Points, in no order, along strands that fork, close into loops and pass close to each other.
Points whose rows are less than 10.1 apart are linked; no others are. Some points are linked to none.
pigof: [-1.83  2.34  4.50 -1.85 -2.93  0.14 -0.45  3.56 -0.13  2.11 -0.99  1.12
  3.81  2.00 -3.50 -0.21  1.19 -1.29  0.45  1.10 -3.56 -2.52 -0.86 -0.03
  0.61  1.99  2.25  5.07 -2.40  2.21 -2.59]
sani: [-4.01  1.34  2.82 -0.31 -0.62  0.40 -3.51  1.04  1.55  2.41 -1.39 -1.84
 -2.75  2.63  0.04  2.97  2.48 -3.03 -0.15  0.91  0.82  1.34 -3.18  2.19
  3.50  0.91 -3.87  2.96 -1.96  0.45 -1.08]
Venu: [-2.33  0.60 -2.53  4.62  2.61  3.11 -2.08 -1.81  3.02 -1.74  2.20 -0.21
 -4.39 -1.09  2.99  2.79  0.76 -1.99 -2.55  0.09  3.87  2.68 -1.64  1.48
  2.96  1.38 -0.48  0.24  1.42 -0.67  2.85]
teku: [ 0.28 -2.13 -3.62  5.22  2.98  0.77 -1.64 -2.12 -2.31 -4.73  3.08 -2.19
 -2.11  0.96 -1.30 -2.60 -1.67  0.45  0.32  0.86 -2.87 -1.85  1.40 -1.53
  2.23  1.98  2.98 -3.62  1.68 -0.07  4.23]
Duzil: [ 3.23  0.97  0.09 -1.34  2.57 -1.04 -2.14 -0.78 -4.14  0.94  1.94 -1.11
  1.72  1.83 -2.22 -1.05 -0.01  4.29  0.02  1.08 -3.24 -2.24  0.08  1.44
  1.15  0.35 -1.70 -0.55  0.77 -2.66 -2.86]
loz: [-1.36  0.33 -0.39 -1.94 -3.26 -1.34  1.47 -2.09 -1.46 -0.76  1.23  0.35
 -1.26  1.77 -4.75  5.63 -5.75  1.05  0.42  3.87 -3.74  1.01  1.03 -2.63
 -3.63  2.24 -0.75 -1.97 -0.54  0.79 -2.16]
tam: [-0.37 -4.15 -1.56  1.13 -0.82  1.94 -0.27  0.58 -2.16 -2.24 -3.65  0.89
 -1.18  3.22  2.29 -1.01 -3.83 -1.60  4.55 -0.27  2.99  1.23  0.36 -1.79
  0.04 -1.12  2.25 -5.78 -1.54 -1.33 -1.36]
Gero: [ 3.73  0.65 -3.18  1.80 -2.10 -2.71  3.85 -0.79 -2.10 -1.15  1.01 -2.53
  0.96 -0.51 -2.20 -0.57 -0.91 -1.89  1.56  0.64 -3.16 -2.49  1.57 -1.29
  0.64  0.71  2.77 -4.53  2.05  0.82  3.57]
bobil: [-2.23 -1.41  1.70  3.05 -0.03  3.51 -1.42  0.44 -0.63 -0.74 -1.78  1.33
 -2.87  1.71  2.41 -0.54 -0.53 -3.73  3.68  0.00  5.12  1.77 -2.86  0.56
  1.63 -3.13 -1.20 -2.50 -0.23  0.36  0.42]
muk: [-0.99 -1.85 -2.59  0.84 -1.04 -3.87  0.89 -1.82  3.33 -3.97 -0.41 -0.34
 -1.13 -0.44  1.19  1.77  1.79  1.38 -3.31  2.13  3.30  2.61  0.23  3.79
 -0.57  1.22  3.10  1.43  2.52 -0.32  1.89]
Vuvu: [ 2.35 -5.29  2.21 -1.34 -4.28 -0.59 -0.24  0.59 -1.61 -1.07 -2.82  2.21
 -0.03  1.69 -3.27  0.00  1.40  2.14  2.84 -0.77 -4.10 -1.86  2.72 -1.01
 -3.09 -0.13  1.11  2.34 -1.10  1.74 -1.43]
vem: [ 0.10  0.09 -1.87 -1.64 -0.55  0.32  0.76 -5.28  4.11 -4.76  1.93  0.69
 -2.84 -1.91 -3.14  4.22 -7.84  0.44  0.11  5.59 -0.93  5.54  2.60 -3.02
 -2.95  3.61 -1.29 -2.69  1.52 -2.13 -0.31]
Nefez: [-0.94 -3.72 -0.53  1.74  0.10 -1.68  2.49  1.82 -0.20  0.52 -2.34  0.27
  1.39  0.00  2.67 -2.55  0.98 -0.04  2.30 -1.65  2.86 -0.29  0.95  2.79
 -0.89 -2.25  0.97 -2.94 -2.05  1.81  1.14]
Lafop: [ 1.06 -5.21 -2.24 -2.23 -1.07 -0.67 -0.44 -1.28 -3.01 -1.44 -2.54  0.04
 -1.34  1.22 -3.83 -3.67 -4.19  0.64  0.63  0.10 -3.61 -2.03  1.94 -2.48
 -1.44 -0.64 -1.57 -2.56 -2.93 -2.62 -2.44]
zolug: [-2.98 -1.67  0.93 -2.03 -1.83 -0.29 -3.23 -3.85  1.15  2.23 -4.66  1.25
 -2.02  0.06 -1.93  4.63 -0.89 -2.52 -2.87  2.61 -0.59  1.45 -0.31 -0.35
 -0.20 -0.59 -4.82  1.08 -1.87 -0.71 -1.58]
Gisi: [ 3.23  4.98  4.83 -0.31 -1.60 -0.57 -0.22 -1.35 -0.28  1.57 -0.13 -0.31
  2.91 -2.64  0.71 -0.20  2.95 -1.81 -0.97 -2.74 -2.05 -3.11 -2.89 -0.26
  3.01 -0.53 -0.45  1.28 -1.12  3.86 -0.29]
Vebe: [ 1.63  0.84 -4.98  3.96  4.08  2.52 -1.59 -1.62  1.22 -2.41  4.73 -1.32
 -2.93  1.86  1.27  1.97 -0.80  4.41 -1.58  1.04 -0.37  0.54  0.59 -1.88
 -2.08  1.89  2.04 -2.55  4.51 -1.16  0.32]
goru: [ 5.71  3.25  2.74 -2.17  1.81 -0.86 -1.09 -2.06 -0.05  3.01  1.13 -2.00
  4.36 -0.94 -0.08 -0.38  2.48  4.15 -0.52 -0.63 -3.97 -2.89 -2.03 -0.31
  1.13 -0.58 -0.83 -0.30  1.07 -0.38 -3.30]
dotir: [-2.81 -1.82  3.06 -2.87 -2.30 -0.24 -2.63  1.95 -2.80  1.47 -2.43  2.08
  1.60  3.75 -3.78 -0.62  1.16  0.00 -1.64  1.64 -3.12 -1.90 -1.39  0.32
 -2.18  1.00 -0.53  5.68 -2.18 -0.33 -3.01]
nel: [-1.52  1.36  2.08  3.05  3.47  1.97 -0.23 -0.55 -4.03  2.81  0.63 -0.16
  0.54  0.80  5.21 -4.27  2.10 -1.18  3.73 -2.87  4.83  0.86 -4.12  0.36
  0.15 -4.55  0.06 -2.70 -1.36  3.37 -1.81]
Peren: [ 0.13 -1.61  1.54 -2.29  3.00  0.39 -4.17  1.57 -2.77  0.13  1.23  0.33
 -0.86  2.67 -2.71 -1.26  1.53  2.72 -1.37  0.17 -2.19 -2.07 -1.31  2.08
  0.56 -0.06 -3.09  2.50 -1.31 -2.97 -2.35]
Zoli: [ 5.21 -2.04 -2.81 -0.36 -2.06 -1.59  3.57 -1.33  1.01 -2.88 -1.04 -0.97
  0.92 -3.33 -0.09 -0.40  0.36 -3.37 -1.58 -0.61 -5.31 -1.99 -0.70 -0.93
  2.50  1.61  2.06 -1.92  0.99 -0.74  4.62]
Foz: [ 0.70 -0.25  2.78  0.10  0.63  0.80  0.88 -1.67  3.24  2.34  0.69 -0.85
  2.98 -4.40  4.60  5.62  4.51 -0.01 -1.23 -1.20 -1.14  2.53 -2.56  2.46
 -2.14 -1.76 -0.29  3.03  1.51  3.44  1.51]
lepe: [ 1.03  2.31 -0.44 -2.53 -0.39 -2.27  3.16  3.94 -0.04  4.68 -2.68 -1.34
  3.96 -3.10  1.73 -2.66  1.68 -1.86  0.72 -2.69  2.40 -0.77  0.59  1.90
 -0.86 -1.94 -0.62 -1.02 -2.04  0.87  0.68]
zuko: [ 1.34  4.08 -1.67  0.53  2.57 -1.28 -0.05  3.14 -3.23  3.01 -1.05 -1.97
  3.60  2.65  2.35 -3.03 -0.22  1.30  2.09 -1.58  3.29 -0.73  1.89  1.02
 -1.23 -1.09  2.10 -4.84 -0.54  0.25 -1.19]
vugi: [ 1.20  0.90  1.04  2.39 -0.07  1.61 -2.35 -0.07 -3.47 -3.18  0.79  1.68
 -1.65  3.70 -1.35  0.89 -0.39 -0.51  2.46  0.16  1.83 -1.33 -0.16  0.77
  2.55  1.47  2.99 -0.28  0.52  0.66  0.41]
nepo: [ 1.88 -1.18  1.59 -1.12 -0.77 -1.04 -2.03 -0.11 -5.25 -1.71 -2.22 -0.07
  0.05  3.82 -2.40  0.24 -0.56  2.70  3.84  0.02 -1.55 -1.74  2.33 -0.11
 -2.58 -0.18  1.76 -0.86 -0.84  0.18 -3.13]
Tig: [-4.97  3.98 -0.36  1.19  2.12  1.40 -0.06  3.66 -1.03  2.30  0.47 -1.71
 -2.30  1.49  1.79 -2.15 -0.07 -3.32 -1.45 -0.10  4.89  1.00 -0.75  1.08
  1.46 -0.26 -0.18  0.56 -1.81 -0.04 -0.43]
livo: [-0.95 -5.01 -1.03 -0.03 -2.15 -4.15  1.87 -0.79  3.80 -2.85  0.32  1.04
  0.64 -1.33 -1.19 -2.50  1.89  3.14 -4.10  0.82  0.72  0.97  1.00  3.32
 -0.51  1.11  0.37  2.00  0.92 -0.79  1.43]
fav: [ 0.24 -5.01  0.38 -1.97 -3.18 -1.09  0.07  0.28  4.37 -3.62  1.73  1.46
 -0.76  1.16  0.13 -0.94  1.74  5.58 -4.13 -1.01 -2.57  0.80 -0.80  0.45
  0.47  0.82 -1.39  3.80  2.01 -0.43 -0.08]
Nuker: [ 0.86 -4.09 -1.92 -2.32  0.07 -2.76  0.90 -3.05  1.41 -3.88  2.72 -1.68
 -0.83  1.47 -2.40  0.88 -2.81  6.91 -1.11  1.62 -4.74  0.48  2.39 -1.41
 -1.53  1.63 -1.63 -1.73  1.49 -2.21 -1.74]
risun: [ 0.81  5.37 -3.49 -0.48  1.88  3.44  1.78  0.76 -0.20  2.03 -0.95  0.40
 -1.65  0.11 -0.93  1.15 -4.00 -2.93  0.05  1.70  3.39 -0.11  2.00 -2.88
 -0.54  1.61 -1.35 -3.53  1.22 -3.32  0.17]
vefev: [-2.96 -1.07 -0.09 -2.91 -2.91 -1.91  1.69  4.41  4.16 -0.09 -0.75  0.22
  1.86 -0.16 -0.64 -0.39  1.82 -0.63 -4.20  0.84 -1.31  0.12 -0.61  0.49
  0.75  2.18 -1.45  6.11 -0.44  0.79  1.44]
Mirod: [ 3.20  4.69 -0.98  4.81  0.28  2.13 -0.15 -1.59 -0.85  1.05  1.31 -0.15
  0.60  0.24  2.64  2.29  1.77  0.67  0.91 -1.38 -0.91 -0.11 -0.59 -2.05
 -0.68  0.76  4.34 -1.61  2.03  2.85  0.26]
kur: [ 2.28 -2.95  0.76 -2.25 -3.88 -1.49  2.02 -0.62  2.25  1.07 -5.52  1.93
  1.01 -3.54  0.00  1.71  0.59 -2.34  0.18  0.17 -0.73  0.65  1.08  0.44
 -2.06 -1.76 -0.57  1.70 -1.81  0.85  1.58]
vaz: [-5.08  3.26  0.25 -0.38  3.53  0.44 -0.94  1.18  0.52  2.13  1.59 -2.94
 -2.19  0.00  0.54  1.35  0.15 -3.71 -2.71 -0.14  2.47  0.72 -1.04  2.26
  4.07 -0.25 -3.32  3.31 -1.67 -1.02  1.08]
Fak: [-0.64  0.24  5.48 -0.84 -3.01 -1.93  1.47  5.10  1.74 -0.61 -0.90  1.93
  2.93  0.45 -1.95 -1.41  2.88 -1.32  1.05 -0.93 -2.79 -2.44  1.38  0.49
  0.83 -0.11  2.87  4.83 -1.06  3.18  1.29]
tozas: [-1.21 -3.25  1.39 -3.15 -1.43  1.92  1.92  0.17 -3.28  4.29 -3.36  0.21
  1.77 -3.01  1.72 -2.45  0.00 -0.82  2.26 -3.43  1.61  1.27  0.23 -1.58
 -1.28 -4.90 -4.75 -0.57 -3.78 -3.66 -2.30]
mageb: [-4.81 -1.00 -0.60  0.37  0.99  1.13 -4.77 -1.20  2.73 -0.99 -1.04  0.81
 -5.01  1.01 -1.88  1.86 -2.92 -2.30 -1.49  2.68  3.60  2.18  0.57  0.72
  2.16  2.04 -2.75  0.92 -0.96 -2.08  0.37]
fedog: [-3.63  0.32  1.87 -0.77 -0.63  2.48 -3.56 -2.34  1.51  2.16 -2.27 -0.76
 -3.29  1.43 -0.37  5.90 -1.23 -4.08  0.12  1.54  1.97  3.15 -1.55  0.00
  2.32  0.31 -5.53  1.71 -0.13 -1.71 -0.61]
sobul: [-2.73  1.18  4.08 -1.80 -1.15  1.12 -1.95  1.11 -3.95  3.19 -3.26  0.68
  1.81  3.03 -1.02 -0.32  1.38 -1.59  3.03  0.70  2.23 -0.65 -1.13  0.41
 -0.55 -2.04 -0.50  1.60 -2.73  1.12 -2.24]
zin: [-0.63  0.77 -3.38  0.71  0.04  0.81  1.81 -4.25  4.63 -5.69  1.65  1.54
 -3.66 -1.56 -1.45  1.82 -5.20  0.62 -1.36  4.73  2.96  5.08  3.39 -0.16
 -1.27  3.27  0.53 -2.61  3.35 -1.40  1.56]
mube: [ 3.48 -2.00  1.86  0.43 -2.00 -1.76  2.20  1.21  1.57 -1.49  0.18  0.28
  3.13 -1.56  1.26  2.32  3.57  0.15  1.16 -0.54 -2.61 -0.77  0.07  2.33
 -1.21 -0.81  3.41  0.39  0.12  2.75  3.42]
Mezu: [ 1.40  0.68  0.88  2.65 -0.58  2.15  0.22 -3.42  0.38  0.53  0.83 -2.49
  2.29 -4.67  4.49  4.40  2.29  0.12 -1.27 -3.21 -2.70  1.63 -4.55  0.57
  1.19 -1.12  1.46 -0.21  0.95  3.91  1.62]
Kesu: [-3.14 -1.97 -0.55 -0.02 -0.29  4.09 -2.12 -0.53 -2.10  0.72 -3.30  1.28
 -2.12  2.55  3.25 -1.15 -2.01 -1.09  2.82 -0.06  5.15  4.21  0.20 -0.71
 -1.05 -1.60 -1.79 -3.17  0.20 -2.87 -3.09]
lefi: [ 1.91 -2.18  0.89 -2.23 -1.28 -1.23  1.93 -0.36 -0.13 -3.22  3.02 -1.48
  1.03  1.66 -2.94  0.09 -2.47  4.41 -0.33  1.75 -6.90 -1.46 -0.35 -1.92
  0.79  1.75 -0.78 -1.55  2.01  0.59  0.10]
vife: [ 3.53 -1.73  2.42 -0.40 -3.17 -2.41  1.54  0.44  0.62 -2.87  2.20 -0.82
  2.40  0.42 -1.31 -1.54  1.67  3.17  0.77 -1.02 -7.60 -2.47  1.70 -2.10
 -0.42  2.42  1.75  0.46  2.71  1.62  0.80]
nebot: [-1.24  0.57  0.32  4.77  2.53  3.31 -2.26 -2.20  0.02 -1.42  1.26 -0.07
 -4.28 -1.06  3.08  1.21  1.20 -4.22  0.49 -2.19  3.84  0.62 -2.81 -0.48
  3.10 -2.15  0.17 -0.46 -0.13  1.69  1.82]
bev: [-0.21  3.25 -3.26 -1.57  1.67 -1.09  3.18  3.80 -0.28  4.47 -0.99 -0.57
  3.61 -1.11  2.87 -0.32 -0.51 -0.86  1.65 -1.45  4.28  0.28  2.78  1.41
 -3.08 -0.68  2.32 -2.49 -0.67  0.43 -0.25]
Vor: [-0.31  4.53 -0.84  2.86  4.68  0.41 -4.14 -0.98 -3.33  2.74  2.05 -1.74
 -0.20  0.39  1.00 -2.01  2.73  0.02 -1.19 -2.47  2.20 -1.12 -2.41  0.70
  2.52 -1.45  1.58 -0.67 -0.94  1.19 -0.90]
zoz: [-0.07 -5.29 -2.41 -0.14 -0.82 -1.28  0.96  0.80 -2.32 -2.50 -4.53 -1.14
 -1.14  1.96 -1.50 -2.59 -2.75  0.99  2.43 -1.11  0.55 -0.46  1.99 -0.08
 -1.79 -0.95  1.22 -4.66 -1.21 -2.00 -0.91]
Niz: [ 0.75 -3.72  0.32 -0.01 -1.34 -2.43  1.21  0.37  1.73 -3.09  1.73 -0.97
  2.43  0.92  0.59  1.71  2.81  4.38 -0.33 -0.12 -4.72 -1.00  1.11  1.93
  0.51  2.60  3.85  0.13  2.01  1.82  2.65]
dafes: [ 1.86  2.90  4.05 -2.82 -1.89 -1.43  3.16  2.56  3.52  2.76 -1.76  1.44
  2.79 -5.57  1.45 -0.91  3.74 -2.68  1.02 -2.69 -1.35 -1.31  2.26 -0.73
 -1.69 -2.08 -1.88  4.12 -1.18  1.38  0.36]
tovo: [ 1.01 -0.99  2.21 -2.66  0.43  0.03 -2.08  2.06 -3.79  0.01 -0.05  1.88
 -0.97  1.32 -2.66 -7.44  0.27  1.16 -1.74 -1.16 -1.27 -2.41 -0.88 -0.36
  1.16 -0.13 -2.61  3.15 -1.53 -2.46 -1.22]
Nir: [ 0.83 -0.64  4.16  0.77  0.42  0.34  0.83  0.41  2.08  3.93  1.68  1.13
  1.06 -2.97  1.68 -4.15  4.16 -0.29  0.61 -4.26 -0.51 -1.12 -2.69 -2.36
 -1.38 -3.46 -4.68  5.95 -0.53  1.13 -0.31]
niku: [-0.61  0.48 -2.88 -0.98 -3.14 -2.87  2.98  1.89  0.32 -0.72 -2.02  0.84
  0.63  0.46 -1.89  4.10 -0.42 -1.23  1.67  2.37  1.60 -0.93  1.81  1.87
 -1.35  0.96  2.28 -0.22 -0.08  1.09  1.41]
soza: [ 2.21  2.08 -1.35 -0.18 -1.71 -1.82  3.20  1.80  0.49 -1.55 -0.88  1.12
  1.08 -2.43  1.38  4.04  1.19 -2.76  1.14  0.95  0.18  0.19  0.26  0.52
  0.27  1.21  5.29 -0.27 -0.23  3.89  4.17]
Sini: [-2.32 -0.88 -1.92  0.80  2.67 -1.13 -0.05 -3.39  3.97 -2.75  0.74 -0.64
 -2.81 -2.20  2.78  0.55  0.74 -0.99 -4.68  1.48  4.50  4.20 -1.23  3.38
  1.57 -0.53 -0.10  0.34  2.12 -1.69  1.42]
mugiv: [-0.09  1.93 -5.44  2.70  1.68  0.32  1.55 -2.36  2.49 -3.62  1.77  0.62
 -3.32  0.49  0.22  0.43 -1.51  2.06 -1.56  1.94  3.82  3.27  2.48 -0.61
 -1.21  1.22  1.65 -1.84  4.12 -1.64  0.51]
Dolot: [-0.63 -2.01  1.50 -4.11  0.47  1.85 -0.70 -0.81 -3.49  4.11 -1.26  0.46
  0.50 -1.60 -0.90 -5.96  0.81 -0.50 -0.15 -2.86  2.48 -1.99  0.83 -2.15
  1.25 -3.73 -4.86 -0.35 -3.09 -4.15 -2.82]
Dovup: [-0.07  6.72  0.61  0.16 -1.27 -1.26  2.39  2.45 -0.09  4.39 -0.66 -2.19
  2.99 -1.04  0.40  4.60  1.17 -3.16  0.37  0.76  1.38 -0.70 -1.30  0.80
  0.57 -0.27  0.74  1.64 -0.67  1.49 -2.34]
Mef: [-0.07 -1.84  2.85 -0.12  0.13 -0.08  2.01 -3.05  3.31  3.50 -0.38 -0.50
 -0.47 -3.30  3.66  2.38  4.98 -1.80  0.43 -0.76  1.43  2.31 -2.31  2.67
 -0.49 -4.08 -4.48  2.46 -0.40  1.51  1.36]
rog: [-0.77 -0.16 -0.01 -1.19  3.92  2.49 -4.79  0.30 -4.08  0.38  0.49  1.49
 -2.22  1.35 -1.84 -1.68 -4.38 -1.24  1.83  2.49  1.21 -2.69  0.68  0.05
  2.01  0.90 -1.52 -1.00 -2.08 -3.91 -2.33]
zar: [-1.49 -0.69  1.63 -1.57 -0.48  1.53 -2.75 -0.45 -6.62  2.82 -2.34  0.90
  0.89  3.71 -2.73 -0.43 -1.57  0.43  1.66  0.19  0.30 -1.43 -0.07  0.49
 -3.82 -1.66 -0.57 -0.21 -2.24 -0.99 -3.70]
gedo: [ 0.59 -3.51 -1.42  3.11  0.57  0.20 -0.20 -0.71 -2.04 -5.10  1.53 -0.68
 -3.35  3.36 -0.75 -1.54 -0.46 -0.39  2.69 -0.59 -1.50 -1.50 -0.47  0.91
  3.75  1.22  4.26 -3.53  0.44 -0.02  1.72]
lin: [-0.65  0.05 -3.57  5.07  3.66  1.78 -2.91 -0.76 -0.30 -1.12  4.73 -1.77
 -2.62 -0.23  0.30 -0.18 -1.44  1.41 -3.08 -0.60 -2.42 -0.78 -1.06 -0.74
  0.92  1.76  2.54 -2.06  2.43  0.64  3.94]
tad: [ 0.22  4.23 -0.83  3.49 -0.37 -0.68 -0.73  0.67 -1.02 -0.53  2.94 -2.05
  2.00 -1.88  0.16  0.08  0.48 -0.25 -3.41 -1.23 -4.17 -1.06 -2.35  1.11
  4.44  1.86  4.10 -0.79  0.43  3.49  2.10]
tir: [ 1.43 -3.14 -0.95 -2.28 -2.86  0.45 -0.57  0.59 -1.22 -1.10 -0.95  1.78
 -1.58  0.09 -2.91 -5.22 -3.05 -0.87 -0.95 -1.48 -2.96 -3.61 -0.11 -3.43
  1.74  1.36 -1.87  0.85 -0.92 -2.88 -0.36]
kuz: [-0.69  0.63 -0.43  0.91  0.17  0.40 -1.42 -0.90  0.76 -0.28  0.30  0.81
 -1.16  3.31  0.76  3.95  2.47  3.89 -1.22  2.67  3.43  3.20  1.73  1.79
 -3.42 -0.14  1.22  2.61  3.45 -1.76 -2.79]
Mozo: [-4.28 -2.31 -2.05  1.30  0.10  0.80 -0.89 -1.54  1.93 -4.75 -0.12  2.17
 -4.28  2.20 -1.79  1.48 -2.47 -1.27 -0.33  2.41  5.19  2.37  1.33  1.89
  2.48  2.46  0.60 -0.76  1.13 -0.78  2.51]
sigif: [ 1.57  3.36 -3.06  0.43 -0.05  1.03  1.82 -0.16 -0.08 -0.06  0.57  1.23
 -2.55  0.79 -2.94  3.29 -5.86  0.03  1.22  3.56 -0.38  0.21  1.72 -3.53
 -1.26  2.27 -0.38 -2.40  0.87 -0.32 -1.15]
leles: [ 0.08  1.08  1.71 -1.11 -2.69 -0.57  1.73  1.81  1.30  2.60 -2.91 -0.30
  2.97 -0.96 -0.44  3.84  1.26 -0.81  1.63  1.27  1.95 -0.95  0.96  2.17
 -1.60  0.16 -0.39  1.78 -0.63  1.21  0.31]
Vil: [-3.05  2.59  5.06  2.50  1.38  1.90  0.10  1.27 -2.53  3.37  0.31  0.11
  2.01  2.57  2.65 -1.16  4.03 -0.19  4.57 -0.64  3.19  0.15 -1.80  1.89
 -0.44 -4.55 -0.12  0.97 -2.81  2.57 -2.62]
vab: [-1.22 -2.68 -2.87 -0.24  1.64 -2.85  1.56 -1.79  2.96 -5.62  5.00 -1.27
 -0.77  1.56 -1.37  2.53 -3.20  5.14 -1.66  3.74 -2.55  3.15  0.98  0.88
 -0.68  2.00  0.98 -2.22  2.85 -1.24  0.25]
mupo: [-0.45 -2.36  2.21 -3.39 -4.66 -1.30 -0.57  2.07 -1.20 -1.15 -1.27  3.62
  1.49  1.66 -3.82  0.14 -0.56  2.33 -0.80  0.33 -4.46 -1.60  0.58 -3.02
 -4.04  1.94  0.05  4.85 -0.40  1.03 -1.94]
veb: [ 0.44  3.33 -4.31  0.93  0.59  3.86  1.10  0.58 -0.82 -1.37 -1.13 -0.14
 -2.89  1.70  0.58 -3.33 -4.62 -2.79  2.77  0.75  2.66  0.40  1.92 -2.98
 -0.19  2.66  0.90 -5.83  1.41 -2.51  0.33]
sis: [ 2.39 -0.01 -6.16  0.92 -0.37 -4.40  4.70 -1.56  1.44 -2.08  1.28 -2.03
  0.28  0.02 -0.24  1.46 -1.74  0.70 -0.41  2.72 -1.34  0.93  2.47 -0.60
 -1.73  2.12  3.74 -2.74  1.27  0.66  2.99]
tizo: [ 0.44 -1.56  1.99 -0.25  1.22 -0.95 -0.39  3.18 -0.47  2.00  0.41  0.30
  0.05 -0.06  0.30 -5.98  4.10  0.56 -2.10 -4.07  0.47 -2.09 -1.09 -0.40
 -0.46 -2.56 -3.38  3.02 -0.70 -1.56 -0.78]
ter: [ 5.55  2.87  2.49  1.14 -0.01 -0.10 -2.51 -2.11 -0.15  1.76  1.52 -1.14
  3.26 -2.15 -0.05 -3.36  3.16  2.14 -2.44 -4.05 -4.87 -2.09 -2.72 -1.60
  2.00  1.31  0.32 -0.58  1.25  1.62 -0.07]
rebaf: [ 2.88  3.93  4.78  1.37  0.04 -0.38  0.85  0.77  2.97  2.62  0.76 -0.63
  4.52 -5.57  0.73 -2.94  2.82  0.06  0.59 -3.17 -2.83 -1.91  0.25 -0.88
 -0.06 -1.65  0.25  2.40 -2.16  2.60  0.63]
der: [ 0.10  0.09 -3.27 -1.16  0.03 -3.86  2.55 -1.39  3.72 -2.11  1.98 -1.20
  2.07  0.26  1.09  4.00 -1.01  4.26 -2.31  3.82 -0.82  2.76 -0.01  2.13
 -0.23  2.26  3.43 -0.86  3.59  0.89  1.76]
buron: [ 0.66  3.31 -0.68  2.50  3.98 -0.62 -1.38 -0.26 -3.04  5.02  1.60 -2.12
  2.85  0.88  2.84 -5.44  1.89  1.97 -0.34 -1.56  1.42 -1.88  0.52  1.17
 -0.70 -2.85  1.50 -2.76 -2.21  0.76 -2.13]
sule: [-0.47 -0.75  0.31 -2.45 -2.50  0.33 -1.50 -1.69 -1.27 -0.45 -2.25  1.74
 -0.65  0.44 -3.59  5.31 -3.03 -0.30 -0.36  0.74 -0.08  0.75 -0.11 -1.26
 -1.43  0.01 -2.52 -0.65  0.49 -1.25 -3.10]
Nobo: [-2.07  4.15  2.75 -3.32 -0.50  0.17  1.54  1.02 -3.05  5.89 -3.58 -1.54
  4.47 -2.56  1.25 -2.79  0.25 -2.82  1.32 -3.21  2.78  0.11 -0.02  0.03
  0.02 -2.36 -2.53 -0.99 -4.33  1.05 -2.49]
lateb: [-0.94  4.56  0.12 -0.29  3.44  3.46 -4.20  1.00 -1.26 -0.78  2.15  1.22
 -2.56  3.59 -0.86 -1.19 -2.07  0.08  1.10  2.05  1.06 -1.01 -0.29 -0.22
  1.43  2.06  0.81  0.35 -0.16 -1.80 -1.11]
Vutu: [-1.37 -0.10 -3.12  1.74  2.07  2.97 -0.46  0.13  1.36 -4.95 -0.67  1.29
 -5.59  0.93 -0.66 -0.35 -5.12 -1.57  1.82  1.30  3.36  0.15  0.98 -2.34
  0.88  2.96  1.65 -1.91  0.03 -1.11  1.46]
bapet: [-2.09  4.64 -1.53  5.44  1.58  2.34 -1.76  0.53 -1.13  2.29  2.69 -0.51
  0.37 -0.80  2.78  0.77  3.75 -0.55 -1.11 -0.59  0.49  0.92 -2.84  1.00
 -0.80 -1.47  3.12 -0.41 -0.16  3.22  0.34]
guv: [ 1.56 -5.64  2.53  0.29 -3.31 -0.78  0.06  1.58  2.35 -3.70  1.26  2.95
 -2.45  0.26 -1.31 -2.65 -0.34  2.29 -1.08 -3.02 -2.25 -0.41  0.23 -3.72
  0.60  0.55 -1.44  5.17  1.98 -0.46  0.51]
romu: [ 0.23  0.68 -1.12  0.72  4.11 -0.02 -0.88 -0.10  1.07 -1.80  6.16 -1.72
 -0.03  0.77 -0.06  0.41 -3.19  1.37 -2.06  1.97 -3.02 -1.48 -0.73 -0.85
  3.11  2.44 -0.69 -2.58  2.65 -0.59  0.97]
tibil: [-2.56 -1.54  1.65 -2.77 -0.28  0.89  1.62  1.40 -2.75  4.91 -3.89 -0.32
  3.94 -2.17  4.18 -2.29 -0.31 -2.59  3.78 -2.02  2.76  3.13 -0.67 -0.20
 -1.01 -3.85 -2.32 -2.81 -2.49  0.61 -1.83]
Suzor: [ 3.54 -2.07  0.58 -4.19 -2.76 -2.12  1.97  2.43  6.26 -0.78 -2.15  3.07
  2.50 -5.32  1.01  1.09  0.48  0.28 -0.31 -0.12 -2.51  1.85  4.29 -0.57
 -3.01 -0.19  3.34  5.40  2.17  1.70  3.31]
Mafop: [ 1.95 -0.55  2.31 -4.72 -2.38 -1.85  1.75  0.67  4.63  3.03 -3.47  2.31
  1.47 -7.21  2.14  0.44  2.37 -2.03  0.64  1.58 -0.50  1.31  3.26 -0.11
 -3.23 -2.09 -0.47  6.32  0.05  0.77  1.75]
gitag: [ 3.35  2.22 -0.69  2.81  0.60  3.30  0.12 -2.80  0.29  0.66  1.01  0.04
  1.14 -2.20  1.84  5.33  2.20 -0.85  0.86 -1.60  1.64  0.13 -2.73 -1.12
 -0.57 -1.10  0.00 -0.30  2.18  0.96  0.38]
sigi: [-1.11  2.73 -2.00 -1.68  0.14 -2.79  1.66  3.25 -1.14  1.27  1.60 -0.59
  0.73  0.64 -3.69 -2.16 -2.98  0.55 -3.28  0.96 -1.95 -2.32  1.53 -0.73
 -0.70  1.44 -1.37 -0.45 -0.99 -3.25 -1.59]
venen: [-2.82 -0.71 -3.04  1.03  3.51  0.86 -1.17  2.67 -0.82 -0.50  1.51 -0.24
 -2.89  2.55  1.30 -2.85 -2.31 -0.76 -0.58 -1.53  4.38  0.27 -0.30  1.13
  2.14  0.41 -1.01 -1.71 -0.99 -1.94  1.34]
riguv: [-0.04 -1.43  4.05 -0.97  1.04  2.16  1.20 -2.95  1.49  3.40  2.02 -1.05
  0.36 -3.01  2.26 -0.37  4.44 -0.91  1.22 -2.81 -0.23  0.49 -2.98 -0.12
  0.72 -3.04 -6.88  2.56 -0.70 -0.76 -1.19]
feva: [-0.36 -4.31 -2.32  1.66  3.52 -0.32 -0.65 -0.25  0.73 -2.67  1.08 -0.22
 -2.77  0.11  0.03 -0.50  0.58  1.10 -2.15 -0.44  2.21 -1.23  0.12  2.00
  1.42  0.00  0.49 -1.92  0.54 -3.23  2.23]

How many points has the smallest loop of links through each point below? Write 0 if it is on no loop.
veb: 10
dafes: 30
tozas: 0

A tip is a point with one link. Name the tips that can be reached along the links from each point below, in the order of the rows.
leles: Zoli, Dolot, Dovup, guv, Suzor
venen: feva
gedo: vem, rog, romu
mupo: nel, Fak

A fork is a point with three links, a tip a point with one. Leave the first point through the second and follow the links. Name the first fork or tip that comes.
tozas, tibil: tovo
Mef, Foz: Dolot
nel, Vil: Fak
zolug, sule: fedog
tovo, tir: muk
Fak, pigof: nel

Name the points in between on the shortest way along the links from the first point to the second, in order.
zoz, dafes: Lafop, tir, tovo, Peren, Duzil, goru, ter, Gisi, rebaf
Niz, Mef: mube, soza, niku, leles, kur, Mafop, dafes, rebaf, Gisi, ter, goru, Duzil, Peren, tovo, tizo, Nir, riguv
muk, Peren: Sini, Venu, nebot, bobil, Kesu, tam, zoz, Lafop, tir, tovo
Kesu, tibil: tam, zoz, Lafop, tir, tovo, tizo, Nir, riguv, Mef, Foz, Mezu, gitag, Mirod, bapet, Vor, buron, zuko, bev, lepe, Nobo
